Each row is a point on a landscape with many valleys, with its height.
A ball rolls from a point to the lowest of its 2 nearest points, and stops where none of them is lower. Distance is the straight distance between rows; heights are no part of it.
Nug (h 657): 3 13 12 -19 -4 3 -7 2 16 9 10 4 -18 8 -17 -20 7 0 6 51 6 15 26 8 3 -15 8
soboz (h 285): 14 -7 -2 12 10 -13 18 -22 -2 0 -2 -38 4 12 -18 27 8 33 -26 -13 -3 16 11 -34 16 16 6
nog (h 192): -4 9 -12 -8 -31 13 -4 10 17 28 8 -1 -13 15 -23 -20 0 -12 16 -3 0 24 12 7 -6 10 -1
febu (h 197): -9 17 3 -4 -28 8 8 2 20 17 -11 -17 -26 -17 -15 -14 -28 16 -4 -16 16 22 -12 -16 10 14 -10
vad (h 383): 0 11 15 13 -11 43 10 -4 -1 -7 17 30 14 -6 -3 -45 8 22 41 15 -13 -13 -11 24 -14 -11 -13
ruluz (h 755): 22 -8 -3 15 24 16 10 21 -18 -20 5 20 10 -14 24 -12 -13 26 5 24 -18 -22 -18 18 -2 -29 -1
zelo (h 382): 23 18 5 14 1 -20 -9 2 -16 -1 -13 -9 8 -12 -18 -8 5 -27 -14 10 5 -3 -6 -3 39 1 9
Mobug (h 160): -14 -34 -33 0 -16 3 0 -14 -15 2 -5 2 12 26 -6 -13 -22 -34 7 -18 -5 -29 -19 -4 -20 14 9
Diza (h 169): -4 -12 -13 -2 -4 7 -4 -20 -15 -41 11 18 22 0 0 -13 4 -30 7 2 -8 -37 -14 6 3 -7 17
fovu (h 250): 9 13 -8 2 -12 29 -4 8 -2 40 1 -2 -16 -6 -4 -2 25 -1 6 -20 -9 26 8 7 19 -6 -20
Valas (h 354): 16 10 22 10 -4 40 17 12 -5 -15 32 44 11 7 -5 -38 19 23 2 -5 -26 -13 -4 25 -5 -19 -29
pigug (h 619): 7 11 24 -7 -15 2 7 25 28 -3 12 -4 -1 20 -13 -10 -13 12 24 17 23 0 8 8 -37 12 24
Dig (h 476): -20 5 30 25 4 26 12 39 -14 -3 15 21 22 -35 22 7 19 19 5 -6 15 15 -5 20 -14 -10 15
ruz (h 763): 15 -21 -8 -8 16 -3 7 17 -25 -8 23 7 14 5 29 -1 -20 2 15 32 8 -3 -23 8 -3 -32 19
faz (h 429): 10 1 16 -1 35 -39 -3 3 10 -7 -35 10 -9 -22 13 25 21 3 -10 -17 -4 -2 30 22 -14 16 -9
pirer (h 581): -35 -10 -23 2 0 -3 2 -1 21 4 16 -7 -4 -15 -2 22 9 6 24 -2 3 -11 11 4 -38 33 12
lufiz (h 478): 28 -4 -16 19 -5 4 -12 -18 -13 -28 9 -12 23 1 -12 -21 -7 -4 20 7 -24 -17 -5 1 45 -18 3
vigum (h 330): 14 7 18 -15 0 12 7 17 5 -17 9 42 -14 -16 27 -4 5 -1 -3 17 -2 3 2 9 3 -31 3
vef (h 224): -9 7 1 -13 -40 10 -13 -18 6 9 5 -9 -15 5 -9 -16 -39 10 11 16 17 11 -15 -22 17 -9 -8
bagap (h 517): 6 -4 4 32 34 -6 -8 17 -23 -23 -5 14 10 -13 24 15 -2 21 0 -31 12 -18 23 18 -20 3 25
bufeg (h 489): 9 -4 6 25 38 -6 -16 22 -12 -16 -34 18 6 -17 13 3 6 -13 7 -49 4 -42 24 31 -21 -2 16
Dun (h 677): -3 15 29 -5 11 -10 -1 -11 8 7 2 -10 -21 -16 -29 -2 19 -7 -30 -2 23 17 17 -1 27 11 4
Laf (h 459): 19 -5 4 10 -9 16 14 -11 -16 -21 32 0 23 -5 -6 -12 -4 10 9 15 -5 -6 -31 -4 29 -13 0
riput (h 702): 0 10 -4 9 5 -16 -7 -23 4 -9 -24 1 -9 7 -21 -16 -13 -26 -2 -10 9 -43 -3 -6 -9 30 5
Kedir (h 291): 29 3 7 17 2 37 14 19 -4 24 19 20 -12 -1 6 9 36 14 -4 -22 -23 -5 21 7 15 -12 -16
Ruvup (h 770): 38 -15 11 28 24 -13 -6 29 -32 -6 26 7 19 2 32 -6 -7 9 23 7 8 6 -10 14 20 -37 25
Buf (h 365): 3 -7 21 -23 -9 -15 6 13 22 -6 -24 19 -25 -18 20 9 -1 -8 -2 13 -3 17 12 14 -6 -9 -1
Kemot (h 53): -23 -13 -19 -11 -23 10 -3 -34 -11 -19 10 5 19 32 -13 -12 -3 -20 -1 7 -7 -20 -10 -7 -16 10 -5
sif (h 129): -19 10 -22 -12 -37 -8 -4 11 37 16 1 -2 -15 35 -27 -14 -16 -18 5 -20 -22 32 4 -7 -21 19 -18
fanu (h 748): 2 0 -13 17 32 11 14 11 -19 -19 -18 18 6 -11 19 2 4 18 -7 8 -29 -12 5 33 -26 -15 -17
Fole (h 274): 4 -8 -10 -16 -14 31 25 -6 -3 17 10 6 -13 16 9 9 -1 7 0 7 0 -21 -20 -8 -31 -1 -21
noge (h 488): -28 3 12 -25 -22 -8 -12 -17 11 22 -1 4 -2 3 -8 2 11 -34 0 18 19 -12 -4 -15 -8 19 -14
dup (h 45): -33 -6 -11 -14 -39 -24 -7 10 35 -3 5 -1 3 8 -26 -1 -22 -13 -10 -10 -7 26 6 -14 0 30 -1
zotol (h 232): -12 25 3 -13 -23 -13 -16 -15 18 -14 -19 -20 4 -4 1 12 -6 -14 12 -2 -2 12 -16 -6 1 -6 -26
mip (h 493): 42 -8 -14 29 18 8 -5 -15 -13 -29 -19 -9 17 -12 -5 -20 -1 19 20 -24 -35 -14 2 10 42 -18 10
pase (h 251): -20 -3 -33 -15 4 -3 -9 6 20 -18 1 9 -9 -12 19 11 -17 -3 13 31 -20 3 12 2 -14 -21 24
fibeb (h 546): 13 -21 -2 22 24 4 -2 9 -18 -26 8 5 -2 -12 42 14 -16 22 14 -23 17 -2 -4 -7 3 -18 38
zozu (h 325): 32 4 8 5 8 36 15 4 -12 4 32 19 -2 14 -6 -20 25 30 2 -4 -27 7 10 20 14 -28 -36
gepe (h 425): -8 6 -11 -7 -11 -24 1 23 31 33 -9 -27 -9 4 -15 15 -3 -6 -7 5 -5 15 -9 -4 -18 25 -33
Luteg (h 536): 3 -29 15 7 -2 5 10 -15 -9 6 9 -24 8 -4 4 29 16 -1 10 22 19 -27 -8 -6 -1 18 15
bataf (h 457): 26 -9 30 13 19 -17 -3 19 -6 7 -40 20 1 -9 16 9 18 -2 4 -38 5 -8 34 34 -15 7 -6
daf (h 196): -26 -7 -25 -16 -17 -22 -13 19 29 -7 -2 -3 -6 10 8 13 -35 -9 -3 36 -17 6 15 -10 -3 -7 12
karez (h 732): -14 21 -24 -12 21 -4 -12 8 6 -6 -32 5 5 -7 0 -26 -12 -26 12 41 -14 -24 -13 12 -34 -16 0
Kis (h 462): -4 5 31 34 15 36 16 24 -15 1 34 -3 10 -22 26 11 33 25 -4 -5 9 28 -20 -3 9 -21 11
sivur (h 395): 3 0 10 -14 7 -8 13 13 25 26 0 -29 -22 13 -10 26 11 19 -17 8 2 29 6 11 -15 -3 -21
bofeg (h 448): -40 7 -11 -7 -18 -42 -18 4 40 37 -12 -16 -4 23 -24 -6 -17 -11 -1 -9 -15 -1 -7 -24 -17 44 -47
rut (h 321): -2 17 6 -23 -3 22 7 -10 9 21 12 -8 -27 24 -9 7 22 -8 -19 -6 15 -13 -8 -9 -22 4 -30
gubif (h 634): 4 14 22 10 -2 8 5 41 23 4 25 3 -12 -4 -6 -2 6 16 15 16 13 17 21 14 -13 -6 35
Laton (h 216): 13 -20 -16 10 26 1 12 -31 -24 5 -8 -21 33 0 0 29 20 14 -18 -30 -16 3 7 -44 32 17 18
Pibun (h 310): 16 1 -8 -20 16 25 11 -31 -17 25 1 -8 -7 18 -12 12 25 16 -32 -37 -5 16 5 -16 15 -8 -30
lomi (h 396): 3 -30 7 -1 15 -31 6 -3 10 -18 -28 7 -20 -30 25 15 -5 8 3 1 -12 6 20 13 0 -2 14
Bos (h 148): -36 8 -14 -18 -38 -6 -27 -10 15 3 -15 0 5 14 5 -11 -40 -18 10 9 -6 1 -13 -20 1 -4 -21
vib (h 512): -18 -23 19 -19 -9 -14 8 -7 18 24 9 -23 -13 3 -10 20 1 0 -3 23 30 -6 2 -14 -9 28 4
vokul (h 467): -55 6 6 -18 -22 -28 -28 -9 36 38 -12 -1 -9 -3 -9 -13 -4 -31 12 5 5 -10 -9 -26 -17 34 -31
fabi (h 443): -11 18 2 11 -4 35 -4 22 -21 12 14 28 7 -28 20 -13 19 -10 26 -7 16 -6 -9 16 -8 -6 8
mifo (h 349): 8 -5 -19 3 -13 -26 -22 9 -5 -8 -21 -12 15 5 0 -1 -28 -32 -15 17 -17 -13 -7 -7 36 -17 2
fosem (h 398): 9 12 7 2 15 8 14 13 -10 13 21 -20 -3 7 3 21 21 16 -26 9 6 26 -12 -2 3 -15 -11
Nako (h 646): 11 7 26 -8 1 24 2 23 23 24 27 -11 -26 13 -25 -11 15 13 -5 16 24 18 14 16 2 -10 14
nores (h 666): -13 15 14 0 -12 -2 -9 -8 20 8 6 -11 -13 -19 -14 2 24 -5 -1 33 -6 19 15 -5 25 0 1
sezuz (h 227): -4 -22 -20 -5 -22 21 14 -7 -17 23 -1 8 -1 11 11 -2 -16 -9 13 -13 10 -15 -27 -4 -20 15 -4
Fosil (h 351): 20 4 27 -15 10 32 10 -7 -1 21 10 -3 -16 14 -16 -1 33 0 -30 -23 16 -4 -13 0 14 -12 -23
laves (h 127): -27 -10 -4 -4 -30 -33 -12 8 34 -2 0 -21 8 6 -14 14 -21 -5 -14 23 -15 11 13 -19 20 19 -2
pipon (h 558): -25 -7 -13 12 8 4 -4 -9 -4 7 23 -24 0 -20 18 38 16 8 16 19 16 -4 -2 -11 -9 11 28
Led (h 301): 15 -4 13 -3 12 -14 6 -22 -27 -44 -9 9 42 1 -1 11 22 -16 -22 -22 8 -5 -10 -1 20 3 18
fodi (h 270): -9 8 0 -2 -5 -30 -8 -1 8 1 -29 -11 -18 -19 0 -6 -44 2 -14 4 19 6 -8 -17 13 14 -3
nomo (h 569): 12 -12 14 4 17 7 7 3 -22 -8 5 10 6 -5 42 28 -5 31 8 -56 16 26 8 -7 3 -17 13
tilab (h 311): 15 5 -14 3 1 -19 -4 -9 7 -6 -26 -9 -6 8 -10 1 -6 11 9 -14 -23 21 18 21 -7 5 -16
pufo (h 371): 7 23 -1 23 3 -21 -14 -7 -7 8 -6 -27 4 -12 -7 9 -6 -7 -26 6 8 3 -3 -33 48 8 12
Tov (h 434): 13 21 -10 -4 -9 11 -3 -11 -27 -5 19 10 7 13 -9 -22 -11 -12 -5 2 12 -9 -28 -11 15 -13 -12
lar (h 360): 29 0 17 4 0 -6 15 10 14 18 -16 -22 -17 15 -12 10 0 33 -6 -17 -5 32 13 20 -2 4 -19
fip (h 724): -12 6 -23 -10 21 6 -22 -19 -2 -30 -19 3 0 3 6 -17 -16 -17 24 20 -7 -43 -12 12 -35 -17 1
pib (h 240): -3 -16 20 -6 -8 -15 7 -28 -10 -41 -12 9 30 -2 -18 -7 14 -29 -11 8 -1 -29 -9 10 10 13 12
dokin (h 273): 8 -11 -23 -12 -1 6 2 -21 -20 20 -12 -6 12 6 2 17 13 -3 -21 -33 -10 16 5 -26 25 3 -17
Lazil (h 416): -17 7 7 15 -8 34 -3 10 -11 6 4 42 7 -10 4 -40 20 -11 35 -5 -1 -18 0 28 -33 9 6
dufaf (h 713): -1 -5 -32 -4 20 -15 -24 -28 -7 -16 -21 -6 -14 16 -6 -15 -32 -14 13 4 8 -41 3 2 -22 6 7
Lesu (h 587): 16 -23 9 19 26 11 5 -6 -23 -1 14 -1 19 -5 35 17 24 31 7 -42 3 34 18 -21 23 -9 33
regas (h 355): -2 -11 -6 -5 15 -16 6 -13 -36 -23 2 13 19 2 4 6 -5 -6 -16 -12 14 10 1 9 1 1 20
nogol (h 601): -4 -13 2 -1 -6 -2 5 -1 19 -9 5 -9 -3 20 -4 5 -8 7 28 -4 11 -14 8 13 -42 22 18
taliz (h 334): -6 2 12 6 -5 -19 1 -12 3 21 1 -44 -3 4 -24 18 0 13 -40 11 7 10 2 -37 34 15 -6
Sep (h 740): -25 4 -25 -6 16 -3 13 12 -1 -3 -22 17 8 -3 4 -13 0 -4 3 22 -28 0 -2 34 -51 1 -9
sugo (h 690): -2 8 13 -7 -1 -25 -4 -14 0 -1 -7 1 -18 4 -36 -14 1 -18 -9 -8 31 -10 21 -4 4 40 12
Pepa (h 431): 9 5 9 22 26 23 17 -1 -18 18 22 -17 -2 -14 18 17 36 23 -23 -14 -2 33 -11 -24 25 -17 4
Fuv (h 294): -11 5 -14 -19 -6 6 -4 -1 6 -26 3 39 -8 -11 27 -10 -3 -5 22 28 -19 6 10 14 -11 -30 6
Nibe (h 403): 8 8 -3 -20 -4 -14 6 -6 -28 -13 8 3 7 16 3 2 -18 -13 -32 -5 16 9 -18 -17 20 -15 -4
neze (h 317): -2 8 -26 -3 0 -37 -14 8 2 -1 -33 -11 2 1 0 0 -50 -14 -31 12 -4 -5 -10 -21 21 4 -6

Call two points neighbours if one is among the 2 nearest of the other. Go from one point of each pair to the other, from neighbour to neighbour, staying as low as possible. Name the highest point that can't be avoided.
dup, Laton | Dig
Bos, febu | vef
Laton, Kemot | Fosil
febu, Kemot | zelo

Two balls start at each pair of points below. Name the first point that both come to, or write never.
mip, dufaf | never
ruluz, Kis | sivur
nores, fosem | sivur
fabi, fibeb | dup
